Each row is a point on a landscape with many peaks, with its height.
A climber steps from a point to the highest of its 2 nearest points, and stops where none of them is higher. Distance is the straight distance between rows; heights are no part of it.
K_536: -18	-12	15	-16	-7	4	-3	-7	11	-16	30	18	-14	-4	18	5	4	-7	9	-5  height 598
K_789: -30	-10	12	-17	12	23	24	-3	-43	4	1	3	4	22	15	29	1	-1	2	-17  height 470
K_193: 19	19	-14	14	12	-7	26	1	-16	4	-10	8	3	26	1	-7	10	15	14	10  height 478
K_417: 31	16	-2	17	13	-21	-14	10	32	11	-12	9	3	-9	-6	-7	9	11	-7	29  height 56
K_736: -6	-18	-20	13	-20	11	21	4	-24	7	-4	-22	20	-5	9	4	-24	7	19	-26  height 169
K_460: 4	-4	13	-12	-20	44	6	23	-3	11	12	0	13	1	1	35	-17	-14	-21	-37  height 510
K_239: 2	3	-3	6	5	-41	-9	-19	-8	-7	-10	-2	-12	-3	-8	-29	19	11	15	20  height 773
K_846: 1	-1	2	0	-4	-42	-19	6	24	9	11	-7	12	-32	-25	-4	1	-18	-18	-15  height 540
K_831: 12	12	-43	-16	15	-31	11	-23	-6	8	-8	-7	5	9	-23	-22	21	-8	1	-9  height 327
K_581: -7	4	25	11	-1	-9	-18	8	3	2	-8	-10	1	-14	-10	10	-12	-11	-3	16  height 212
K_508: 12	11	-41	-2	14	-18	-5	-22	7	3	-13	-13	0	-5	-32	-37	18	-3	-16	-3  height 263
K_82: -7	0	7	-5	10	7	-10	-3	38	-8	18	-22	-8	-25	1	-32	6	11	21	8  height 526
K_67: 16	8	25	-2	9	10	-16	20	41	9	4	2	0	-13	3	5	-1	-7	-3	16  height 338
K_197: 8	8	14	-7	0	50	0	10	14	1	8	-7	-1	8	11	2	-8	1	1	6  height 643
K_578: -10	-9	6	-12	1	25	34	0	-12	14	10	-15	-1	-6	27	-7	-8	7	36	-9  height 144
K_922: 9	-17	20	-10	-44	29	-10	10	10	12	19	-8	13	-16	4	21	-28	-15	-1	-28  height 192
K_854: 2	-6	-1	4	-8	-54	-2	-5	-12	13	2	-1	12	-17	-3	-4	-1	2	17	-7  height 797
K_998: -2	-11	-6	13	-9	-34	1	-12	-11	-7	5	-1	-4	-12	3	-21	-3	10	18	4  height 684
K_429: 1	19	-32	-12	24	6	-3	-11	26	-2	-1	-5	4	5	-29	-12	22	-10	-29	-7  height 216
K_363: 20	6	-23	-5	4	-37	5	-9	12	5	10	32	9	3	-5	2	14	-11	-18	-11  height 138
K_387: -41	-23	-5	-8	-9	-16	10	-23	-35	-12	-8	-18	-17	-4	6	-17	-6	1	24	-6  height 504
K_762: 31	10	-22	29	-2	-10	2	8	-15	-2	-14	3	1	11	-1	-16	1	20	7	17  height 572
K_23: -5	1	31	8	5	-10	-1	1	-8	0	-10	27	-12	12	12	22	8	2	0	23  height 381
K_247: 20	-6	27	4	-13	-8	-6	19	17	13	-1	14	12	-13	12	30	-16	-1	1	-1  height 437
K_977: -19	5	18	-2	18	16	-28	-3	40	-14	6	-21	-14	-23	-9	-23	12	7	10	23  height 599
K_274: 20	-9	-10	4	-30	38	-5	15	-13	-10	7	18	16	7	9	24	-21	-3	-8	-21  height 427
K_784: -33	-11	-9	-6	1	14	27	-7	-59	0	-13	-6	8	21	1	29	-7	5	6	-24  height 497
K_845: -14	-6	-21	-9	-4	-3	5	-4	-18	13	-12	-10	8	0	-20	6	-3	-21	-29	-28  height 673
K_573: -1	-7	15	-1	-2	-25	-8	-2	31	5	25	9	-1	-25	16	-15	-7	6	26	7  height 255
K_801: 3	10	-11	-17	26	22	28	-5	-13	-6	13	22	1	29	12	1	12	-2	-3	-7  height 436
K_673: -14	2	18	1	-6	33	-34	-5	26	-20	10	-20	-23	-14	2	-25	8	14	-5	19  height 657
K_26: -18	7	-4	-7	14	20	-4	-7	-3	-9	-9	-20	-14	9	-13	-10	8	-7	-9	16  height 306
K_484: 9	-10	32	12	6	-24	-32	-8	33	-3	-6	20	-14	-18	21	-2	19	8	-4	32  height 324
K_105: 15	16	-16	8	19	-5	24	1	14	6	9	1	-5	3	5	-36	6	16	28	10  height 309
K_702: -9	15	-33	-25	31	16	18	-10	27	7	-7	-25	-2	2	-20	-18	21	-16	-13	-19  height 165
K_322: 15	6	3	31	-8	3	-5	14	-15	2	-26	-1	-1	12	1	-4	-8	25	4	28  height 668
K_444: 6	3	8	8	-3	-26	-21	3	4	0	-20	-1	2	-7	-11	4	0	2	-12	12  height 230
K_671: 9	-14	26	4	-26	15	-11	14	-1	-3	11	19	13	-2	19	37	-16	-3	2	0  height 473
K_480: -2	-17	0	20	-24	-18	-19	-6	-17	-16	-8	3	3	-9	6	-4	-9	17	6	13  height 596
K_804: 15	12	18	0	16	9	3	22	19	7	3	13	0	6	-3	21	-8	-9	-10	1  height 291
K_164: -19	2	10	-15	27	0	31	-9	-38	6	-4	3	-7	27	6	18	9	6	15	2  height 429
K_626: -5	0	7	-14	-5	46	11	9	6	9	16	-8	7	4	11	13	-12	-13	-11	-20  height 563
K_767: 24	4	-21	13	-2	-6	17	22	-10	16	-7	5	29	9	-5	19	-20	3	0	-22  height 215
K_84: -14	-1	-25	-13	-4	-15	-3	-15	-10	-6	-4	0	-2	9	-21	-4	17	-20	-27	-21  height 824
K_548: 31	12	-16	-9	6	-38	-7	2	14	11	-10	22	10	11	-30	5	18	-17	-32	-2  height 111
K_875: -14	-10	-15	-6	-4	0	9	-18	-21	-22	10	11	-11	13	12	-13	6	6	17	4  height 583
K_36: 19	-15	-9	1	-29	41	-8	3	1	-13	23	5	4	9	20	3	-10	3	6	-6  height 466
K_607: 10	2	-10	7	-5	2	-15	5	17	-7	4	-8	-5	-13	3	-24	-2	5	-5	4  height 350
K_313: 2	-3	5	-15	1	-29	11	1	26	8	30	1	8	-19	10	-3	-7	-11	22	-17  height 213
K_217: 4	4	-5	8	14	-19	-18	-22	-6	-6	-20	-19	-14	-6	-25	-38	20	22	13	27  height 632
K_302: 0	-2	24	7	4	-34	-17	-10	8	-2	-10	23	-6	1	14	7	18	0	-1	34  height 352
K_20: 3	-10	-6	-1	-8	-56	-6	0	0	17	12	2	14	-25	-19	3	-5	-15	-3	-22  height 653
K_419: -8	-13	-5	-3	-20	-2	-15	4	22	4	16	-20	4	-31	-14	-15	-7	-14	-24	-20  height 250
K_524: 27	-7	6	17	-15	-22	-13	20	23	9	0	8	16	-26	7	6	-17	1	1	0  height 388
K_808: -4	6	1	20	-3	11	-2	5	-29	-1	-28	-19	-12	13	-5	-10	-9	12	0	19  height 608
K_957: 37	15	-6	3	16	-35	-11	-1	26	11	-18	27	7	9	-8	7	21	-1	-20	18  height 86
K_232: -3	-16	1	4	-38	28	-10	11	-10	10	0	-22	17	-11	-3	14	-24	-9	-9	-24  height 180
K_250: -19	1	8	1	22	8	31	-3	-23	5	-8	-16	-10	14	6	-8	2	9	29	7  height 386
K_863: -12	-7	14	1	-6	-1	-1	-3	-24	-11	1	26	-8	10	8	24	-3	0	4	5  height 408
K_349: -6	13	-3	-17	40	-6	27	-9	-25	3	2	19	-9	31	2	12	23	0	6	2  height 384
K_679: 22	11	3	11	13	-3	16	11	25	3	11	12	-2	2	15	-13	4	15	22	10  height 245
K_338: 11	5	-10	9	-2	20	18	19	-20	15	-19	-15	24	11	1	20	-19	-4	-8	-20  height 197
K_576: -16	15	14	-5	34	8	10	-2	-7	7	-16	-17	-13	12	-12	0	10	-2	13	16  height 345
K_841: 1	2	-18	24	-4	14	12	-1	-44	-4	-24	-2	-4	27	-1	5	-3	11	8	8  height 561
K_138: 10	11	-30	8	9	-6	36	-3	-8	9	4	-6	2	14	8	-18	3	6	19	-9  height 398
K_871: 3	-4	-19	6	-9	-8	-7	2	6	6	-1	-15	5	-12	-14	-13	-8	-3	-15	-10  height 298
K_296: 1	-15	3	-8	-31	15	-12	16	25	12	21	-13	11	-28	1	5	-19	-21	-19	-34  height 214
K_414: -10	-8	-16	1	-18	27	29	8	-22	24	-8	-14	24	-2	17	18	-15	-6	0	-31  height 182
K_327: 8	-1	22	0	3	-30	-12	2	37	4	15	25	-2	-21	20	3	12	5	11	17  height 290
K_210: -5	10	-14	7	-2	-26	-23	-4	0	3	-16	-18	5	-14	-28	-19	5	-2	-19	-1  height 258
K_106: -10	-14	13	-7	-33	3	-24	-11	7	-20	28	22	-8	-9	23	4	-6	5	6	5  height 543
K_769: 8	3	18	15	-5	28	-15	4	1	-17	-8	14	-22	10	12	2	5	13	-1	30  height 819
K_999: 19	6	32	3	-7	41	-8	9	11	-5	-4	11	-9	9	15	23	-9	7	-6	18  height 726
K_245: -1	19	-15	-5	28	24	20	-5	4	-9	7	14	-14	24	2	-14	17	7	6	7  height 529
K_135: -18	-15	-3	2	-7	24	33	4	-31	10	-6	-14	15	7	27	10	-15	16	33	-18  height 157
K_781: 28	10	4	6	7	2	10	26	-11	9	-14	16	18	22	5	34	-14	4	-12	-6  height 239
K_506: -9	1	-24	-18	4	3	8	-18	-2	-14	16	15	-10	10	-9	-5	20	-16	-30	-23  height 639
K_54: -26	-10	14	-16	-8	18	9	-1	-23	-5	15	13	-5	12	11	32	-9	-10	-6	-17  height 438
K_145: 7	-16	16	-7	-32	27	-15	-1	10	-14	28	15	-1	0	18	16	-11	5	10	0  height 507
K_824: 1	-1	29	-4	-11	20	-6	26	2	8	-1	8	15	-1	-9	45	-17	-17	-22	-19  height 474
K_868: 11	8	-5	-1	6	18	2	2	3	-20	0	21	-13	23	8	-1	12	5	-8	18  height 675
K_17: 4	13	-17	-2	13	11	-8	-5	7	-5	-14	-16	-6	9	-27	-18	12	-6	-25	7  height 267
K_235: 11	4	18	8	10	-1	20	14	3	6	6	19	-3	5	16	8	-6	8	26	11  height 207
K_994: -10	3	-18	-12	11	-21	10	-18	-3	-4	-6	-15	-7	1	-7	-22	10	-6	2	-5  height 399
K_870: -1	7	8	-8	13	-19	-7	5	43	12	10	-11	10	-28	-16	-7	-2	-15	-7	-8  height 447
K_660: -30	-13	-16	-17	-4	-28	18	-29	-21	-2	-8	-21	0	-16	-1	-24	-2	-6	12	-14  height 464
K_200: 3	5	-2	-13	18	-41	10	-8	14	3	14	12	8	-8	-6	0	10	-12	7	-11  height 171
K_362: 16	15	29	-2	22	10	12	22	-3	11	-17	20	12	15	-1	41	2	2	-12	4  height 259
K_731: 8	12	-5	12	4	-10	-32	-10	-1	-16	-18	-8	-13	4	-14	-26	13	18	-12	33  height 528
K_12: -37	-7	16	0	-9	14	-21	-3	-18	-11	-17	-33	-16	-9	-10	-1	-15	-12	-16	6  height 163
K_966: -1	7	24	1	12	-8	-21	8	52	6	11	-5	3	-31	-5	-1	-2	-5	7	12  height 383
K_439: 6	9	-6	4	16	-19	-17	-2	33	-3	6	-13	0	-25	-10	-26	12	14	6	11  height 428
K_262: -25	-18	-16	10	-8	5	9	-7	-51	-9	-25	-6	2	14	-7	15	-12	7	7	-3  height 524
K_625: -22	-12	4	4	-24	28	-15	4	-13	0	-11	-29	0	-7	-9	7	-18	-15	-19	-9  height 170
K_100: -6	-1	12	5	-15	32	-28	-1	-4	-15	1	-11	-25	6	6	-10	0	11	-3	25  height 729
K_337: -12	-5	10	-2	0	-3	-2	-13	6	-10	13	16	-18	3	10	-11	6	1	13	15  height 688
K_770: -14	1	-23	-20	15	7	18	-15	-18	-19	18	19	-3	29	0	4	16	-9	-13	-18  height 519
K_229: -25	-14	-6	9	-11	-7	-2	-17	-36	-18	-9	-10	-13	2	4	-17	1	11	10	9  height 539

For each start below, name the point where the climber stops.
K_135: K_854
K_508: K_337
K_524: K_337
K_804: K_854
K_363: K_322
K_23: K_322
K_922: K_769
K_444: K_769
K_581: K_854

Call two points neighbours if one is among the 2 nearest of the other. Go from one point of each pair to the other, from neighbour to neighbour, staying as high as possible. Name the lowest point that can't be avoided.
K_854, K_769: K_671
K_854, K_164: K_349
K_84, K_337: K_801
K_239, K_854: K_998
K_239, K_337: K_229
